The views of a scene show one set of named points, each view turned or mirrored, and shifted as a whole, with a little noise and some points left out.

Scene 1
View 1
J555: [-18 6 4 -4 -6 -20 6 -12 8 -3 -6 2 7 -19 0 -11 3 -4 10 0 -12 11 12]
J75: [30 27 2 10 -21 36 -19 14 -26 -2 -10 -14 -6 8 2 -13 27 -4 16 -3 9 25 -32]
J707: [-5 12 3 -1 -7 -8 -2 -5 2 -4 -5 -1 5 -13 -1 -11 7 -1 10 -3 -9 15 3]
J35: [7 25 1 2 5 -23 -17 -18 -23 -21 -2 12 -15 -37 5 -21 15 49 12 -8 -29 41 10]
J838: [-1 9 5 1 -26 18 4 3 2 8 -12 -14 7 8 0 -3 12 -32 12 5 13 2 -16]
J349: [6 16 -6 3 6 1 -28 15 0 -5 3 -2 20 -8 -20 -24 8 16 3 -19 -21 30 1]
J677: [18 26 6 6 -15 8 -11 -9 -29 -12 -11 -1 -19 -17 11 -14 23 20 17 2 -6 30 -14]
J545: [8 20 2 4 -7 -2 -11 -5 -15 -9 -6 -2 -5 -15 2 -14 15 16 12 -4 -10 26 -5]
J566: [-15 7 -1 -4 -5 -12 -3 2 14 -1 -3 -2 17 -9 -10 -15 2 -8 7 -7 -12 11 9]
J534: [34 31 2 9 -15 26 -26 7 -36 -11 -8 -9 -12 -4 5 -18 27 21 17 -4 -2 35 -25]
J187: [-1 13 5 2 -12 -2 0 -7 -5 -4 -9 -2 -1 -12 5 -10 12 -3 12 2 -6 13 -4]
J910: [-7 15 -2 -1 3 -15 -10 -2 0 -8 -2 4 9 -21 -7 -18 7 16 9 -9 -21 22 9]
J660: [-2 4 5 2 -30 31 7 14 12 17 -13 -20 18 21 -8 -2 11 -54 9 6 20 -9 -23]
J454: [-15 2 0 -4 -17 5 3 11 20 9 -5 -10 24 7 -12 -8 4 -34 6 -3 2 -1 -4]
J390: [10 21 2 3 -2 -7 -14 -8 -18 -13 -5 3 -6 -22 4 -18 16 27 12 -7 -17 32 0]
J50: [29 31 2 9 -8 7 -23 -10 -38 -19 -8 0 -23 -19 9 -18 25 38 19 -4 -12 41 -13]
J977: [-8 11 5 -2 -12 -10 3 -11 -3 -3 -7 0 -2 -16 5 -10 9 -2 13 3 -8 12 3]
J428: [-22 -6 9 -5 -44 23 30 6 27 24 -15 -20 16 24 3 11 5 -83 13 17 34 -30 -21]
J356: [-26 -4 3 -6 -16 -4 15 7 32 13 -6 -9 27 3 -10 -5 -2 -42 6 2 2 -12 4]
View 2
J660: [-19 6 -1 -6 -52 14 1 32 -7 28 54 -19 18 -16 -6 20 0 27 -9 14 6 40 0]
J534: [15 -3 15 14 -40 30 -18 1 10 -22 3 5 25 -35 -20 -35 -2 -1 -14 9 8 -15 7]
J707: [7 2 5 1 -22 21 1 17 19 13 8 -2 0 -20 -9 -10 -3 -2 -13 -9 -2 6 0]
J50: [34 2 8 22 -18 23 -9 -4 27 -15 -22 6 6 -31 -17 -45 -3 -19 -15 -9 2 -26 0]
J545: [17 1 5 7 -18 21 -4 10 23 4 -3 3 -1 -23 -11 -21 -3 -8 -14 -10 -1 -5 0]
J910: [9 -2 8 -7 -4 22 2 18 33 18 -5 12 -14 -18 -10 -12 -2 -11 -13 -23 -7 -2 1]
J356: [-17 5 -3 -18 -23 14 15 39 15 50 38 -13 -12 -7 -1 28 -2 16 -8 -13 -7 43 -3]
J838: [-4 4 -2 1 -45 15 2 22 3 22 33 -17 13 -17 -9 5 -2 15 -11 7 3 26 -2]
J977: [14 6 -1 6 -20 15 8 17 22 24 4 -9 -8 -15 -7 -10 -3 -4 -13 -13 -3 10 -6]
J428: [-20 15 -16 -3 -61 2 19 39 -11 53 70 -42 10 -6 1 37 -1 35 -9 14 7 64 -8]
J187: [12 6 0 6 -24 17 5 15 19 20 9 -8 -4 -17 -7 -9 -5 -1 -12 -10 -2 10 -4]
J390: [22 1 8 8 -15 24 -4 6 28 2 -11 8 -3 -24 -13 -28 -3 -14 -13 -15 -3 -12 0]
J454: [-17 2 3 -16 -26 19 6 34 12 34 35 -4 -2 -13 -6 18 -3 14 -9 -6 -2 33 0]
J677: [26 6 3 20 -31 19 -4 1 16 -5 -7 -3 10 -27 -14 -33 -2 -10 -15 -3 3 -11 -3]
J566: [-4 0 5 -14 -10 20 5 28 25 32 14 4 -14 -13 -8 6 -1 -1 -9 -22 -8 18 0]
J75: [4 -2 11 10 -49 26 -17 8 1 -16 22 -1 31 -32 -17 -21 -2 9 -13 16 10 1 6]
J349: [-4 -9 20 -19 -6 34 -12 19 28 3 1 27 0 -24 -16 -9 -1 -4 -11 -17 -6 -4 10]
View 3
J677: [-14 22 -16 15 1 4 10 -6 4 27 -19 -1 3 12 1 -7 -22 -29 28 1 -25 20 -6]
J566: [10 -4 -23 1 2 4 0 16 3 -2 1 -2 -17 -17 -2 7 -11 8 7 -15 -11 -13 5]
J35: [-15 10 -35 6 1 8 7 -24 -2 8 -1 1 13 8 -21 -38 -35 -27 12 -22 -37 17 7]
J555: [-1 3 -11 0 -2 2 3 11 0 -12 4 -9 -13 -7 -4 4 -16 6 17 -23 -10 -6 9]
J428: [14 10 34 6 -9 -8 3 65 14 3 -16 -17 -47 -15 36 78 15 26 43 10 25 -21 -9]
J707: [-1 7 -17 5 0 3 3 10 2 5 -4 -4 -12 -7 -1 4 -16 -5 17 -12 -14 -3 3]
J977: [1 5 -16 4 -1 2 3 12 3 2 -3 -3 -11 -7 1 7 -15 0 14 -12 -14 -4 3]
J349: [12 -4 -50 12 9 11 0 2 4 22 -7 12 -5 -15 -4 -11 -15 -5 -10 0 -27 -7 0]
J838: [6 12 3 13 -2 1 2 31 8 19 -18 -4 -24 -6 19 35 0 1 30 11 -2 -5 -7]
J660: [15 8 6 13 -1 -1 2 45 14 25 -22 -4 -34 -16 28 55 10 11 27 21 7 -14 -10]
J75: [0 23 -20 26 4 8 7 13 11 51 -33 8 -8 5 17 17 -7 -25 24 31 -21 10 -15]
J534: [-7 22 -30 23 4 12 7 -3 8 51 -31 10 3 7 8 -4 -14 -35 22 22 -30 18 -13]
J910: [3 1 -32 4 2 7 1 -1 1 2 0 0 -5 -9 -11 -12 -21 -3 5 -16 -24 -1 6]
J454: [21 -7 -14 7 1 2 -4 39 9 5 -6 -4 -33 -26 13 37 5 22 6 -2 2 -26 0]
J50: [-18 24 -30 18 3 9 11 -17 1 36 -20 5 11 17 -5 -22 -28 -40 23 4 -37 26 -5]
View 4
J390: [-11 0 -19 6 -6 4 -17 15 -5 20 0 33 -10 20 -9 17 24 21 20 -19 0 -5 -7]
J910: [-6 -4 -8 2 2 6 -23 3 -10 8 8 25 -11 15 -2 8 16 33 27 -2 0 -6 8]
J555: [-4 -10 0 -9 8 -4 -12 -6 -18 5 16 20 -7 12 -3 14 24 25 34 12 2 -9 28]
J356: [0 -18 28 -26 24 -1 -12 -13 -27 -25 15 -11 20 -1 5 19 26 14 28 29 -13 -3 44]
J454: [-4 -15 23 -22 21 4 -15 -4 -20 -22 9 -12 19 1 2 19 24 12 19 18 -17 -4 28]
J50: [-16 8 -29 9 -15 2 -14 30 -3 27 -8 38 -7 24 -19 26 33 7 10 -38 1 -3 -25]
J187: [-10 -6 0 -11 4 -5 -9 9 -17 6 6 16 5 14 -8 24 33 8 24 -1 -3 -7 15]
J349: [-8 -3 -4 5 4 18 -36 7 -1 -3 -1 12 -3 10 2 6 6 34 10 -11 -15 2 -11]
J677: [-15 2 -19 0 -9 -2 -6 26 -11 20 -3 31 1 19 -16 31 38 -1 15 -26 -1 -5 -10]
J545: [-11 -2 -12 0 -3 2 -16 13 -9 13 2 26 -2 15 -9 21 28 15 20 -14 -3 -5 -2]
J566: [-3 -11 7 -10 11 3 -20 -5 -15 -7 11 9 0 7 1 10 17 28 26 11 -7 -3 19]
J35: [-10 2 -30 15 -14 1 -20 12 -2 34 7 51 -28 24 -12 9 20 31 28 -21 11 -8 -9]
J75: [-17 1 -2 -8 -2 7 -14 32 -9 -4 -16 4 28 9 -13 39 38 -13 -3 -29 -20 2 -18]
J977: [-5 -7 -1 -10 2 -6 -8 5 -18 7 10 21 -1 14 -7 20 30 12 27 2 0 -7 19]
J428: [-5 -19 45 -46 31 -15 10 0 -41 -36 9 -31 54 -5 -1 45 53 -27 22 29 -20 -2 56]
J534: [-18 7 -15 2 -9 9 -16 36 -2 9 -12 20 13 15 -15 32 34 -2 -1 -39 -14 0 -27]

Which points are out of place in each view (at most two, in the order of its rows)? Write - if all are in place.
view 1 -> -
view 2 -> J707, J50
view 3 -> J977, J454
view 4 -> -
